Points on a hilly landscape, in no order, each with its height.
From any point a ball rolls to the lowest of the 2 points nearest to it. It stops when none of these is lower. Distance is the straight distance between rows; heights are no part of it.
Fiti: [173 166 146 128  92  84 152  81  61 155  54 172  92  90 114 100 139 136
 159 103 166 152 134 128 104  84 132 121 123 133 134 131 163  87  85 141
 125  77 190 115  92 117 110 165  95 151 149 143 177 101 165  94 105 171
 100 118]  h=62.3
Dugal: [141 114 156 112 117 178  83 123 120 130 167 145 101 130  81 198 175 119
  99 184 105 130 172 168 126 143 160 100 152 120  81 135 170 117 149 140
 124 105 113 140 136 148 157  96 139 106 167  85 136 107  71 119 108  86
 167 105]  h=48.1
zusiv: [134 158 129 103 157 166 118 108  95 128 183  96 167 151  95 175 119 117
  90 142 142 109 130 128 137 150 134 124 151  51 135  80 112 137 132 172
 121 179  78 139 179 146 141 110 126 135 156 131  89 184  97 119 123 104
 127 166]  h=9.1
Foli: [157 114 129 143 123 127 164 146  57 170  84 126  65  86 132 129  76 102
 141 104 132 139 171 119 108 113  97  98 137 113 185  76 152 111  78 145
 140 131 179 124 117 154 168 148  65 145 142 154 190 159 118 131 104 110
 128 148]  h=60.5
lel: [108 137 132 125 136 141 116 138  77 119 110 158  97 129 150  95  81 128
 131  76  67 153 140 105 131 149  74 120  96 178 143 151 117 129 125  99
  96 122 177 102  46 195 126 157  89 166 103 160 165 107 138 128 126 111
 114 106]  h=70.2
tugik: [111  54 164  86  87 125 133 137 127 158 125 118  87  98 189 111 103 133
 155 128 147 100 172  90 105 153  94  86 148 173 116 106 112 134 143  78
 126 148 156  93 146 159 156 102 174 105 107 105 228 100 114 179 131  84
 178 141]  h=38.4
sabab: [ 95 155 172 138 131 101 153 133 110 119  69 171  82 133 146 120 133 147
 114 112 106 165 142 104 136 152  97 166 122 202 147 143 165 125 123 143
 132  55 175  94  73 139 114 144  69  87 118 147 147 109 134 123 122 116
  93  67]  h=73.1
sozu: [142 155 122 102 135 131 179 156 152 129  91 152 149 143 119 136 161 132
 156 109 110 118  68 123 125 150  81 183 138  90 151  72 123 105 113 142
 170 135 134  88 192 156 102 115  79 150 106 132  26 192 161 137 104 115
 100 140]  h=46.7
terir: [169 151 132 133 127  65  82  74 161 117  94 187 143 107 106 106 177 122
  82 132 130 150 139 116 156 115 161 137 133 121 114 150 115 142 138 125
  61 147 120 163 117  96  61 164 134  91 130 150 121  98  81  94 115 138
  90 111]  h=22.8
kenu: [123 139 134 128 163 116 147 170 175 128 125 106 146 114 120  97 130  95
 147 154 162 122  82 117  70 127 120 168 157  57 147 127 140 103 149 146
 145 121 153 153 159 140 137 134 110 116 124 140  36 221 114  95 116  92
  79 139]  h=29.2
Lud: [140 155 170 100 119 113 136 116 144  88 142 126 120 137 115 176 156 119
 122 144 132  79 154 105 106 144 141 115 113  79 188 100 127 127 133 129
 133 138 117 128 150 166 139 100 112 133 136 121  94 186 132 113 104 115
 156  79]  h=17.1
tosud: [ 84 110 136 189 122 159 139 139 113 148 140 158  63 126 121 134 110 101
 114 114 128 102 143 145 104 106  97  80  89 106 209  91 130 100 118 129
 148 107 124 109  73 144 138 163  84 145 133 137 167 176 191 134 112 138
 187  95]  h=17.4
kazeg: [175 156  89 130  97 105 149  60 150 127 153  79 133 218 150 137 136 152
  96 117 168 149 137 111 172 149 123 159 142 153 135 146 139 126  41 136
 109 141  76 130 181  91  89 157 128 136 109 144 134  50 119 132 129 161
 156 134]  h=76.3
mizo: [119 103 141  98 143 152  95 168 117 123 122 118 116 117 152 148 111 112
 146 124 111 127 132 111 102 124  87 135 109 130 132 154 141 142 147  89
 115 117 198 146  99 160 158 106 130 143 146 118 119 143 116 134 165  90
 140 120]  h=41.7
Nimul: [122 128 130  94 115 131 115 161 128  85 114  96 175 128 156 172 135 210
 174 124 122  84 134  83 168 171 105 146 115 128  90 125  85 145 128 123
 161 146 107  93 157  80 131  81 145 163 125 110 145 130  97 159 158 110
  88 125]  h=45.9
Didaz: [118 168 141  85 167 143 149 173 166 106 126 117 131 134 137 131 141 112
 133 166 118  92  66 105  79 135  97 148 128  62 196 126 151 116 161 137
 162 118 141 129 149 107 130 145 102 119 184 101  77 224 152 110 111  87
 105 124]  h=27.1
nem: [134 157 116 170 132 158 135 142  96 140 170 120 137 125  74  90 109 135
 106 131 123 122 106 164 108 103 141 136 120  79 143  90 117 126 148 133
 118 135 121 115 132 156 129 110 124 160 105 160 105 164 151 106 100 158
 121 158]  h=23.9
nazor: [174 140 116 132  90 111  95  81 129 133 174 136 139 116 119 107 141  91
  93 117 153 148 158 145 141  93 196  78 122 102 106 142 123 130 131 141
  78 183  87 168 145 114 103 141 162 134 136 123 161 115 142 114 135 189
 143 150]  h=36.5
Biv: [123 142 165 115 122 118 125 131  87 109  96 155  90 121 138 137 123 127
 125  93 113 125 152  96 141 139  94 132  91 167 172 140 128 111 117 129
 125  91 165 112  85 192 135 140  61 137 148 158 143 132 121 135 109 117
 109  97]  h=71.7
dal: [155 142 107 134 131  49 131  89 185 110 103 117 124 118 155 113 116 128
 104 115 159 158 142  89 159 109 137 129  84 122 171 149 145 154 145 130
 121 133 115 167 116  78 125 156  94 115 145 111 157 135  97  72 167 159
 103 113]  h=15.0
non: [ 62 112 101 147 131 196 127 153 113 162 109 112 125 138 128 120  80 141
 151 129 111 184  90 178 112  99  87 120 129 190  98 163 152 141 122 121
 148  95 141 106  85 115 133 155 118 128 103 114 144  78 143 137 143 143
 144 143]  h=70.4
Gepos: [118  92 149 117 126 180 105 114 145 108 181 160 104 139 130 133 125  79
  90 156  87 141 185 120 154 130 151  81 116 126 112 169 150 143 205 113
  51 156 109 164  90 124 176 122 147 113 133  98 133 136 107 132 124  79
 191 107]  h=52.7
botu: [110 132 123 163 153 148 138 151 118 168 155  79 121 102  50 149 145 122
  95 165 164 130  98 185 134 111 149 125 147  88 124 117 149 117 147 179
 168 102 107 131 152  92 150 112 118 105 160 110  99 147 115 131 115 105
 101 144]  h=42.0
rus: [166 140 100  53 169 171 126 120 151  99 167  95 144 158 131 150 100 112
 129 104 106 113 120 112 136 105  69 136  79  83 192 144 110 143 148 115
 140 173 127 149 101 155 134 164 120 174 216  99 109 172 142 120 161 151
 145 152]  h=24.1
Naki: [102 115 152 130 149 172 144 178  84 151 128 101 132 108  84 148 149 130
 154 157 142 121  70 171 102 125 116 146 161  84 133  79 147 104 143 163
 189 101 152 103 157 127 149 112  89 126 141 125  82 174 128 135 105  81
 110 142]  h=43.5
rulu: [130 173 126 176 133 134  69 134 119 177 178 161 118 100  50  60 172 116
  86 140 155 132 108 170 104 116 196 135 161 111  62 124 141 105 151 121
  95 102 109 105 135  84 100 136 167 118 115 134  87  94 164 109  79 142
  98 171]  h=28.9
mema: [187 149  97 126 152 113  74  85 138 137 189 200 136 112  99  93 162  71
  87 131 111 142 166 158 131  61 199 105 139  92  69 157  93 112 158 120
  45 186  75 167 113 114  84 137 171 100 149 120 140 107 125 135 109 182
 119 160]  h=33.8
poso: [105  99 153 112 137 157 109 112 112 103 184 152 125 149 158 134  94 108
  86 108  72 140 178 105 138 139 121  89 103 106 144 142 129 171 168 109
  46 171 128 141  88 171 159 150 107 141 131 136 127 164 134 113 121  82
 164 127]  h=55.3
boni: [105  81 142 130 113 148 127 139  93 159 109 153  76 118  75 163 153 129
 120 155 115 152 112 188 127  55 140 122 158 141 118 111 125  85 112 160
 188  63 189 123 105 151 119 107 119  88 135 114 120  93 100 170 110  82
 137 109]  h=28.0
kobop: [120 161 163 128  89  66 138  98 123  90  97 143 106 152 147 141 130 199
 166 110 157 102 145  91 138 122 143 117  75 182 173 138 128 104 110 111
 143  94 105 107 144 104 143 118 136 148 139 122 212  77 162 147 133 178
 144  77]  h=30.3
Popub: [114  90 197 149 107  89 146 168  88 164 106 185  84 146 169 118 117  76
 135  97 158 131 197  80  99 170 110 112 123 201 125 119 159 101 142 105
  86  62 192 107 121 167 149  91  97 119 121 169 166 145 178 112 114  83
 165  85]  h=75.3
lige: [ 71 122 121 162 116 146 125 141 142 196 106 127 132  98 136 102 100 104
 138 145 156 181  87 184  80  85 149  81 154 182 101 162 176 119 143 110
 150  65 151 128  93  96 144 145 122  90  97 118 142  89 189 105 144 151
 153 120]  h=71.5
gav: [112 130 116  58 178 178 120  93 149 108 178 132 156 206 128 171 136 133
  82 112  98 153 115 112 205 155  73 173 110 159 132 156 145 179 173 123
 111 134 115 122 115 122 125 143  88 141 163  98  87 142 110 153 143  96
 157 128]  h=34.2
rarun: [ 96 181 152 149 127 130 171 158 137 139  92 151 135 132 100 106 157 137
 132  92 123 128  96 117 114 168  89 171 128 122 151  89 137 124 129 121
 164 114 129  71 145 137 121 129  73 166  96 155  97 192 146 120 106 140
 113 116]  h=48.7
loga: [ 92 103 141 122 118 149 112 152  99 126  83 149 100 101 138 119 121 127
 167 122  82 107 128 153 121 135  96 117 138 176 141 103  88 113 113 111
 145 116 207  98 109 182 132 112 133 143  81 123 144  90 160 172 117 118
 141 127]  h=67.4
gebu: [ 79 101 127 134 114 123 146 153  91 160  72 139 121 122 200 110  45 114
 148  89 125 177 175 118 117 157  86 102 149 206 117 144 162 169 104  96
  92 111 196 116 108 148 150 165  91 123  94 154 192 124 150 136 128 113
 137 131]  h=73.0
feb: [156  97  81 135 162  91 122 164 184 124 124 113 158  91 141  80 131  72
 141 140 123 134 123 104 124 159 181 151 170  94  57 165 117 115 158 159
 113 160 140 159 118 144 103 105 189  93  91 142  55 124  68 153 151 119
  57 160]  h=34.9
mubib: [145 102 109  97 154 112 138 144 193 114 129  89 167 163 147 149 133 132
 137 149 132 123 125  99 152 167 112 170 128 129  86 161 140 158 138 115
 116 135 111 162 147  93 118 107 149 103 125 125  85 129  53 125 162  92
 100 139]  h=36.6
sog: [141  79  96 117 159 167  86 161 150 120 105 111 110  57 131  91  87  71
 170 106  89 142 145 159  91  36  94 116 122 127 128 155  86  95 117 119
 132 137 190 151  77 156 167 132 107 142 129 123 125 133 119 114 186 108
 127 138]  h=45.4
Mosir: [109 131 135 140  96  99 140 128 124  97  87 119 128 145 161 107 117 225
 174 104 141 112 140  90 118 147 118 107 107 198 136 149 116 120 117  93
 126 121 146 106 145  94 156 127 159 134  98 143 233  84 148 154 140 137
 134  95]  h=33.0
Kas: [140 169 111 128 148 161  85 122 119 144 203 113 152 145  79 152 141 103
  88 140 143 113 145 153 151 161 157 126 153  83  56 117 120 132 127 163
 101 174  77 140 156 129 129 114 160 133 124 122 106 126  89 133 121 134
 106 188]  h=13.4
Gimak: [166 123 103 129 117  85 128  84 162 129 130 135 151 129 124 127 153 128
 107 134 126 105 122 136 181 139 183 143 148 121 114 110  81 130  93 166
 112 158  79 160 163 115  75 104 162 103 102 156  68  90  77 131 117 151
  97 148]  h=29.1
Perov: [180 144  81 127 140  58 106  64 179 123 104 184 131 110  86  97 148 107
 116 136 132 126 126 138 174  77 189 146 147 105 137 137  84 111  83 142
  87 149 112 166 144 109  51 142 150  74 126 154  92  82  96 112 117 158
  83 138]  h=26.1
kero: [146 148 156  97  95 131 112 104 115 107 164 157 147 171 127 161 141 115
 117 106 131 115 150 144  98  94 138 133  72 164 156 141 108 114 131  88
 133  92 124 101  98 208 112 111 148 145 137 106 102 106 203 147 105 192
 204 107]  h=24.9
pasi: [176 179 105  60 148 158  72  99 145 100 193  97 137 183 115 173 131 126
 107 101 117 105 153 101 161 163  89 150  89  94 151 121 116 134 105 113
 153 181 106 118 120 152 129 148 115 179 178  98 125 133 111 120 144 147
 140 149]  h=29.0
kifu: [178 103 149 102  90 125 147  88 118  85 149 145 135 145 134 179 171 129
 134 127 120 110 149 132 116 105 174 109 112 147 138 114 106 127 124 113
 122 114 109 121 127 222 109  96 176 111 112 123  83 124 143 138 103 163
 183  90]  h=25.8
bov: [164 125 141 144 117 120 149 118  48 182  89 149  74  91 101  99 134 123
 124 117 154 156 148 139  98  83 136 120 146 106 149  96 168  93 104 155
 160  79 166 122 109 131 130 148  66 145 136 152 161 139 134  88  97 142
 105 141]  h=61.4
Kuf: [ 73 108 168 163 112 115 156 141  87 148 145 163  87 140  97 144 109 120
  96 138 125 150 159 128 141 111 130 117 118 105 172  91 185 130 157 150
 132  77 128 129  83 136 140 140  88  96 119 159  96 193 135 111  73  73
 157  85]  h=22.1
tib: [178 163 141 131 144 126  95 108 103 148 182 104 109 116  49 181 160 125
  75 153 176 143 151 169 136 110 151 122 149  93 125 119 173 114 109 173
 163 115 121 143 144  84 164 127 103 114 179  98 150 130  73 102 122 117
 112 138]  h=44.0
vepag: [131 140 102 148 116 141 131 110 135 185 148 129 120 121 121  92 122 131
 122 148 164 185  69 176  88  75 154 110 152 152  59 171 198 117 136 112
 135  71 113 123 104  93 112 152 162 112 124 110 129  62 175  91 117 176
 158 141]  h=72.3
Mufuv: [112 122 113  69 147 143 133 164 170 142 144  90 174 171 163 131 136 130
 127 147 136 163  99 104 130 158  85 181 136 145 123 176 154 146 146  96
 124 115 136 132 141 127  97 113 130 113 121 121  69 140 105 113 140 100
 131 151]  h=39.8
vufit: [193 138 160 135  89  81 141 124  82 129  37 133  98  88 146 106 130 143
 187 104 174 118 153 112  77 109 136 119 124 156 137 125 127  76  57 150
 164  90 194 128 144 138 134 128 108 140 153 141 189  98 156 111 134 185
 109 123]  h=63.2
danit: [186 103  78 130 111 133 133 106 119 115  80 157 166  75 156  88 111 135
 144 128  72 127 129 135 173 121 196 149 168 132  55 121  91 123 103 137
 103 190 117 131 103 206  95  91 166 114  71 167 102 127 115 122 118 138
  86 201]  h=39.1
vufu: [ 82  97 149 167  96 124 148 107  93 167 144 178  95 142 121 150 111 102
  89 119 139 156 169 132 132 107 116  84 108 130 175 104 163 106 125 141
 124  59 114 130  61 136 135 163  56  92 147 135 160 160 165 132 100 118
 178  74]  h=19.8
Zufun: [ 91 107 130 152 103 157 124 141  83 127 101 173 118 116 122 100  94 125
 141 109  83 139 131 143 113 123 123  97 133 155 120 127 117 130 146 107
 115 131 185 103 110 202 127 132 114 163  65 156 134 120 159 120 102 127
 119 122]  h=68.6
kodon: [148 124 128 140  94  87 137 122 146 121 106 128 118 137 152 141 135 122
 121 123 150 145 157 115 127 100 143 137  80 132 168 151 154 136 134 119
 132 104 135 148 109 132 143 123 115 115 145 108 125 124 119 104 154 139
 137  90]  h=18.5
Dop: [ 74 165 123 160 100 108 180  61 144 114 121 120 163 190 128 112 102 176
  88 114 128 134  99 109 174 143 117 115 109 157 143 116  99 163 121 124
  86 152  40  92 152  91 101 157 130 120  87 162 141 125 146 126 119 187
 161 108]  h=80.7
balad: [112 146 129 132 106 148 164 163 112 112  84 100 173 142 150 121 124 203
 192 128 111 132  84 156 125 147  87 180 137 201  92 133 104 140  92 112
 175 106 137  79 130 119 117 126 124 165 110 114 138  90 165 150 134 171
 138 124]  h=67.6
febe: [121 119 118  66 150 178 101 143 127 126 172 122 139 156 135 162 125 117
 120 119 106 169 116 129 137 124  73 174 118 162 113 162 167 163 154 109
 115 109 144 126  95 139 134 119 119 138 159 121  99 149  94 131 150  77
 131 122]  h=38.7
gur: [115 115 115 134  90 129 137 134 145  95  99  90 183 145 156 140 138 216
 153 146 108  87  94 103 175 150 131 145 135 167  66 133  71 140 124 135
 149 149  66  85 151  72 115 100 163 146 112  92 135  74 104 178 153 140
 113 117]  h=48.9
tafog: [ 86 120 166 163 139 114  75 149 140 106 101 158  95  67 130 126 153 104
 101 124 116  97 153 114 141 148 160 110 131 103 114 126 100 140 185 153
  90 142 156 141 137 102 154  90 118 103 121 149 108 155  68 113 130  46
  69 104]  h=28.3
mobeg: [ 95  83 124  74 130 155 117 160  93 116 112 111 178 122 173 165 102 201
 194 114 114  96 121  92 163 164  74 104 139 122 105 126 109 169 142 112
 138 162 147 122 189  88 162  79 153 148 119 133 183 127  99 184 146  68
 126 138]  h=43.1
rof: [170 170  94 140 158 119 137 111 163 153 178  67 125 152  78 150 128 113
 104 130 170 106  96 156 123 123 137 173 142  79 157 106 130 120  86 162
 155 154  65 148 170  96 100 131 130 130 155 128  89 120 112 125 128 146
  90 177]  h=37.0
nas: [137 157 107 174 153 140 144 125 113 186 198 111 144 108  70  56 131 107
 103 128 153 146 101 175 113  99 190 138 147  85 112 110 110 100 164 132
  97 119 115 128 131 121 120 114 176 107 101 135  67 151 165 145  84 145
 104 176]  h=26.5
mep: [ 97 109 115 116 129 118 144 139 117 118  80 130 138 137 197 103  61 154
 145  68  99 165 162 107 113 149  80 104  95 200 150 157 123 141 108  93
 119 131 188 113  96 175 140 173 100 160  90 157 194 128 160 130 133 159
 150 124]  h=71.8
safil: [ 30 143 116 129 129 169 159 152 113 120  84 129 156 159 153 124 111 178
 162 134 114 163  79 159 124 124  79 153 147 207 121 138 123 150 121 105
 161 100 125  81 116 104 128 151  94 136  92 108 139 101 166 169 151 144
 145  89]  h=69.1
tive: [120 121 112 130 147 117 203 162  82 149  81 117 102 113 162 156  56  96
 146 101 104 148 172  98 119 148  78 123 115 117 205 106 173 145 110 123
 123 120 165 122 108 165 161 180  50 133 147 148 151 212 121 133 109 101
 122 127]  h=59.4
lera: [ 81 107 146 114 110 100 159 110 124 100 110 130 115 142 142 172 127 161
 169 112 158  74 137  99 114 120 132  82  72 167 212  89  82 106 126  93
 159 110 108 114 128 135 147 113 131 127 134 124 190 130 177 177 140 152
 170  77]  h=26.8
selug: [142 129 132 105 102 148 124 143  87 115  94 118 128 134 171 132 127 159
 180 111  99 130 133 131  99 143 122 142  96 191 111 154 106 121  94  99
 143 102 180 106 112 173 112 112 147 156 129 128 164  64 154 143 138 172
 139 126]  h=65.7
far: [188 147 152 134 126 139  71 118  90 155 168 152 102 124  81 166 188 126
  92 167 163 151 172 176 127 134 173 112 167 106  67 134 187 106 134 121
 133 112 118 140 150 112 137 130 140 128 168  76 157  92 104 104 111 118
 128 118]  h=46.0
moru: [162  92  81 130 138 122 116 144 166 122  57 143 156  69 131  83 121 110
 158 145  82 158 125 159 152 109 167 135 185 136  20 154 103 118 129 152
 133 150 133 150 107 159 113 114 148  97  73 136  84 110  61 135 145 132
  54 171]  h=36.9
zumo: [ 73  61 133  72 130 160 109 172 109 145 112  99 117 118 159 139 109 159
 193 136 126 119 135 138 114 138  75 101 146 146 120 105 118 138 126  93
 150 142 172 120 170 128 148 104 160 113 112  98 192 113 103 202 157  92
 159 157]  h=40.8
Riza: [145  98 134 160 153  94 115 175 182 122 122 102 136  90 140 101 145  89
 144 157 181 127 135 103 102 157 181 135 174  96  60 178 157 127 156 133
 111 132 157 168 152 102 142  96 187  91 115 135  82 162  67  93 166 103
  69 119]  h=32.9
tesi: [159 157 101 135 103  90 177  66 134 114 116  88 167 176 136 126 132 165
 117 106 142 118 104 113 169 146 141 151 134 147 165 112  87 156  61 115
 131 171  61 114 195 114  88 135 149 143  99 161 114 120 129 120 135 179
 143 131]  h=78.3
sagi: [170 138 187 119  88  86 158  75 131 102 147 148 128 147 122 152 182 106
 133 120 159 103 158 112 118 134 182 108 112 113 183  77 112 133  99 100
 123 138  99 120 165 186 113 107 158 152 115 147 101 186 168  96 127 182
 176  95]  h=21.5
kaso: [129 146 122 163 140  71 107 108 202 107 125  98 145 132 118 108 169 155
 108 159 159 113  96 105 164 127 153 158 127 145 103 154 117 142 129 149
 145 132  82 152 147  61 105 135 163 111 151  96 152  79 103 115 186 155
  78 108]  h=11.8
Vek: [ 77 159 139  88 157 151 128 109 177  96 159 128 145 181 121 153 139 171
 107 142 101 122  68 122 189 133  85 164  80 151 149 110 120 163 189 132
 157 131  79 105 124  91 136 150  94 157 159  72  99 142 143 171 149  97
 150 126]  h=28.6
pumu: [ 98 138 152 146 114 144 134 126 100 110 161 156 121 165  97 152 136 116
 105 131 115 113 131 145 107 118  98 113  66 143 187 113 124  97 145  99
 150  90 118 111  77 188 123 135  90 145 140 121 113 146 202 152  99 159
 188  82]  h=20.7
Pimez: [112 132 140 141 169  88 153 179 168 118 150  77 155 124 149 103 122  93
 153 137 184 106 106 110  85 160 150 141 154  57 117 146 127 128 158 140
 117 156 144 165 178 100 139 115 173 113 146 136  71 193  93  99 160  98
  89 137]  h=31.0
sul: [193 154  80 139 175 125 145 129 133 156 151  86 114 105  54 121 107 111
 114 122 139 104  94 141 122  93 147 166 136  74 127 108 112  99 105 162
 169 130  88 151 118 106 113 146 122 132 154 130 102 145  88  99 137 151
  53 197]  h=39.0
bol: [130 162 129 116 151 138 119 154 169 106 160  91 186 143 118 139 143 138
 155 130 146  79  60 137 111 145 116 173 109  98 132 100 100 118 130 117
 187 137 106 131 163 109 122 115 169 166 147 113  70 147 165 131 147 132
 121 152]  h=19.3
zenav: [126 140 128  89 172 155 151 172 126 150 124 119 165 120  75 136 146 143
 134 142 120 113  53 160 128 119  98 182 156  68 108  91 140 100 125 171
 184 108 127 113 173 124 117 110  82 125 134 114   7 174 134 145 106  97
  94 155]  h=44.9
pum: [ 86 127 144 165 144 130 129 145 131 122 100 123  64  81 100 137 131 100
 107 133 106  92 136 101 132 141 131 118 130  89 149 105 119 124 146 187
 124 141 156 148 138  70 188 134  96 105 164 153 126 179  61 111 123  52
  79 102]  h=26.2
rada: [ 57  88 158 147 140 131 145 157 101 131 110 137  77 109 115 158 110 102
 119 147 105 127 145 119 136 128  91 106 137  95 182  84 131 113 148 164
 141 120 154 153 109 112 167 133  86  93 148 143 114 195 114 148  90  49
 147 102]  h=24.2
Sug: [161 109 125 156 137  98  79 123 174 124 104 168 124  76 133 101 181 109
 125 156 131 133 125 119 128 127 179 110 142 113  63 182 134 139 155 125
  99 158 118 148 120  97 100 130 175 105 129 122 144  72 102 112 142 131
 111 129]  h=19.2
delin: [136 162 121  96 141 159  71 134 158 106 205 111 182 183 125 139 143 134
 121 126 146 104 116 131 122 175 114 176 132 110 120 130 132 127 105 100
 143 138 108 127 195 132 101  95 164 171 118 113  60 115 154 146 148 119
 145 158]  h=14.7
nik: [135  94 177 107 121 163 121 123 111 139 193 164 114 142 129 150 141  67
  85 184  80 157 190 140 124 120 159  93 152  99 105 140 190 121 175 126
  84 108 118 134  96 163 159 101 117  85 141 105 111 155  96 121  87  58
 184 103]  h=50.5
rade: [ 98 101 141 100 141 133 153 132 125 109 145 113 118 142 171 159 115 123
 166 105 146  71 152  96  95 108  91  78  65 118 225 108  88  98 132  86
 127 140 144 127 114 154 165 120 127 152 162 116 191 168 204 169 143 151
 212 112]  h=23.6
gavok: [157 147 118 165 108 141 136 137 133  95 146 117 163 102  99 129 135 133
 143 127 145  91 111 138 102 105 153 144 128  93 147 102  96 125 110 143
 151 152 119 146 142 143 136 107 145 151 137 133 118 151 144 107 131 158
 119 147]  h=21.3
miki: [170 110  95 136  78 158 152 113  93 102  81 131 156 111 148 108 106 159
 157 133  56 144 116 129 142 162 169 109 175 153  76 123  97 156  91 127
 120 168 119 108 123 181 105 105 177 138  78 162 141  80 115 121 115 156
 120 173]  h=41.1
Sidiz: [ 64 135 130 155 157 114 141 159 116 149  54 148  90 106 122 113  92 112
 120 114 102 182 144 116 137 120  73 135 136 173 160 131 165 140 108 149
 140  80 165 133  87 101 163 162  52 102 108 131 143 147 102 109 137  97
 109  91]  h=74.4
dag: [119  76 127 123 107 116  97 126 119 121 122 121 102 106 164 108 113 193
 151 122 129  77 163  99 132 153 108  92 133 164 119 132 104 144 120  87
 111 162 139 134 151  92 159 104 180 141 103 113 251  73 123 160 151 124
 143 130]  h=35.6
Savud: [126 133 144 136 124 140 155 135  75 124 141 127  91 129 150 144  88 102
  94 103  99 124 159  81 133 150 101 107 102  88 188 110 154 163 151 130
  93 150 120 129 107 153 147 149  78 147 149 158 152 195 125  85 103 106
 136 133]  h=57.7
gaz: [164 185  84  99 161 152  98  82 132 142 206  92 141 196 104 172 113 129
  90 100 133 123 121 140 167 156 109 176 120  94 136 119 110 141  62 140
 142 186  59 116 157 117 112 142 108 162 148 111  78 110 114 135 134 137
 118 168]  h=33.7
Bufu: [136 132 178  97 140 146 127 116  95 106 173  94 162 161 128 205 142 146
 133 153 137  95 165 114 112 151 149 100 140  56 164  89 124 143 126 140
 116 174  90 138 192 134 173 102 138 140 163 119 121 191 106 111 118 104
 154 117]  h=13.0
zagof: [ 92  92 152 121  94 101 132 153  90 179  96 183  76 115 201  94  95 111
 150 114 146 147 166  78  86 177  91  84 153 216 116 133 192 136 135  91
  91  76 182 105 112 123 148 122 110 105 104 134 202  87 153 139 114  96
 172  93]  h=74.1
vov: [146 165 104 138 130 163 125  93 133 146 164 135 121 140 105  87 141 146
 107 139 144 171  68 162 113 128 141 143 178 161  49 167 182 140 120 141
 112 110  81 116 115  73 102 164 168 107 115 123 143  30 136 128  87 170
 137 161]  h=73.3
bubur: [159 180 101 154 144 125  72  89 129 168 176 193 148 104  91  51 166  96
  88 125 137 135 133 176 117  92 192 135 140 108  87 156 113 123 169 121
  72 131  88 136 122  83  86 166 181 109 129 130 115  86 179 124  84 184
 120 164]  h=31.1
pakal: [181  92 136 136  80  88 151 131  99 132  66 131 138 110 174 127 146 126
 187 124 144 132 150 125  83 130 159 118 127 176 122 133 112 107  78 116
 150 116 201 119 132 192 140 101 140 145 108 146 168  99 161 138 139 175
 149 121]  h=64.3
nuz: [ 86 153 128 159  79 119 167  76 132 123 137 152 141 165 133 110 101 147
  86 125 138 160 117 138 143 128 138  92 103 146 144 130 146 164 133 113
  86 115  94 132 111 108 124 170 126 125 101 144 185 109 170 110 113 189
 156 103]  h=82.5
kefik: [123 114 108 124 159 178 139 126 119  99 140 113 124 134 154 158 112 109
 148 111 102 102 122 125 115  97  84  88  79  82 212 134 108 120 161 118
 125 165 131 130 104 150 148 164  99 187 174 120 152 175 183 133 133 122
 168 123]  h=20.5
ladi: [119 105 105 156 126  93 140 154 206  82 117 100 190 123 140 117 143 139
 167 162 113 107  84 162 130 119 184 148 129 150 100 157  70 130 140 133
 166 138 110 155 157 113 119 100 208  91  94  96  96  88 130 157 158 170
 111 121]  h=53.8
sezer: [152 155 118 159 123  32 115  95 203 115 111 112 141 136 151  84 150 132
 125 123 196 141 113  82 147 134 141 152 101 127 138 152 138 151 120 119
 137 131  93 161 150  35  92 182 138 137 158 117 172 111 126  73 187 176
  80 103]  h=15.9
Fefam: [186  99  92  91 121  73 129  97 200 113 131  96 147 171 161 158 138 126
 115 136 122 123 153 107 171 155 148 155 129 121 119 139 114 137  75 126
 131 159  98 156 159 132  78 107 148 104 103 158  74  99  74 120 152 106
 109 128]  h=32.6
pebu: [169 118 131 145 116  92  99 136 181  87 107 131 140  95 149 153 189 176
 136 167 156 100 134 100 151 141 182 136 131 131  62 159 128 144 118 137
 144 146 121 140 138  61 100 108 188 118 148 121 162  76  80 102 160 163
  73 111]  h=15.7
bogo: [116 101 142 166  78  99 145  66 112 152 139 177 137 128 177 113  97 101
  86 116 137 173 158 139 142  92 153  39 107 132 135 129 139 155 148 124
  62 128  98 141 106 123 141 163 114 128 110 147 187 119 175 105 133 159
 193 132]  h=83.8
duguk: [ 99 145 116 102 171 160 150 145 161 115 143 119 141 152 120 142 136 134
 132 149  91 110  73 119 145 132  66 139 103 107 183 108 148 134 172 126
 165 125 103 110 122 117 118 154  87 152 167 100  86 181 147 131 121 118
 129 108]  h=24.3
Buvo: [ 57  57 171 134 115 139 120 133  95 160 124 136  48  93 105 155 129 109
 113 129 114 129 153 153 135 101 114 107 149 122 158  76 118 113 128 156
 147  88 171 145 114 128 153 120 114  79 125 135 160 115 106 177 106  53
 151 104]  h=26.0
siso: [161 139  97 168 134 173  66 156 108 133 156 144 130  98  83 102 146 113
 104 133 136  98 138 146 132 163 192 117 160 106  37 136 105 133 168 154
 100 172 107 131 105 137 107  93 199 138 115 139 142 103 114 115 110 144
 106 184]  h=17.6
fani: [158 161 100 136 105 134 154  97 143 125 141  81 125 163 149 102 141 167
 118 134 149 166  91 150 134 136 121 176 155 173  77 162 167 141  78 118
 131 115  82 117 141  94  82 150 162 127 114 135 130  54 124 115 131 162
 144 143]  h=74.6
puv: [ 94  85 115 103 176 170  91 183 125 115 106 108 104  82 147  90  81 107
 154 111  97 114 126 135 111 103  73 108 124 113 148 133  82 119 124 105
 119 178 204 143 118 154 169 127 128 153 121 126 142 133 135 143 158  85
 122 159]  h=43.9
Liv: [137 133  94 160 187 137 149 160 132 166 102  66 124  84  70 102 107  99
 154 142 143 150  80 165 124  91 140 146 153  80 107 129 128 110 125 193
 168 131 122 160 130 106 147 130 109 111 138 126  82 161  96 126 150 127
  55 162]  h=40.5
mefim: [116 138 109 149 111 117 127 142 178  89 131  97 181 130 148 117 156 165
 138 165 100  89  87 132 146 169 146 174 117 150  70 133  79 143 146 130
 147 155  88 114 156  95 107  84 194 133 102 101  84  86 122 151 167 130
 120 136]  h=51.5

For each start below, name the point where the ball stops.
Nimul => kefik
Mufuv => kaso
miki => duguk
Liv => kefik
mema => delin

Call two points neighbours if one is among the 2 nearest of the other. Go from one point of each pair to the other, from neighbour to neighbour, staying as low as possible. Name the highest point that can't be avoided.
delin / kefik => gaz
tosud / zusiv => kifu
kaso / dal => sezer
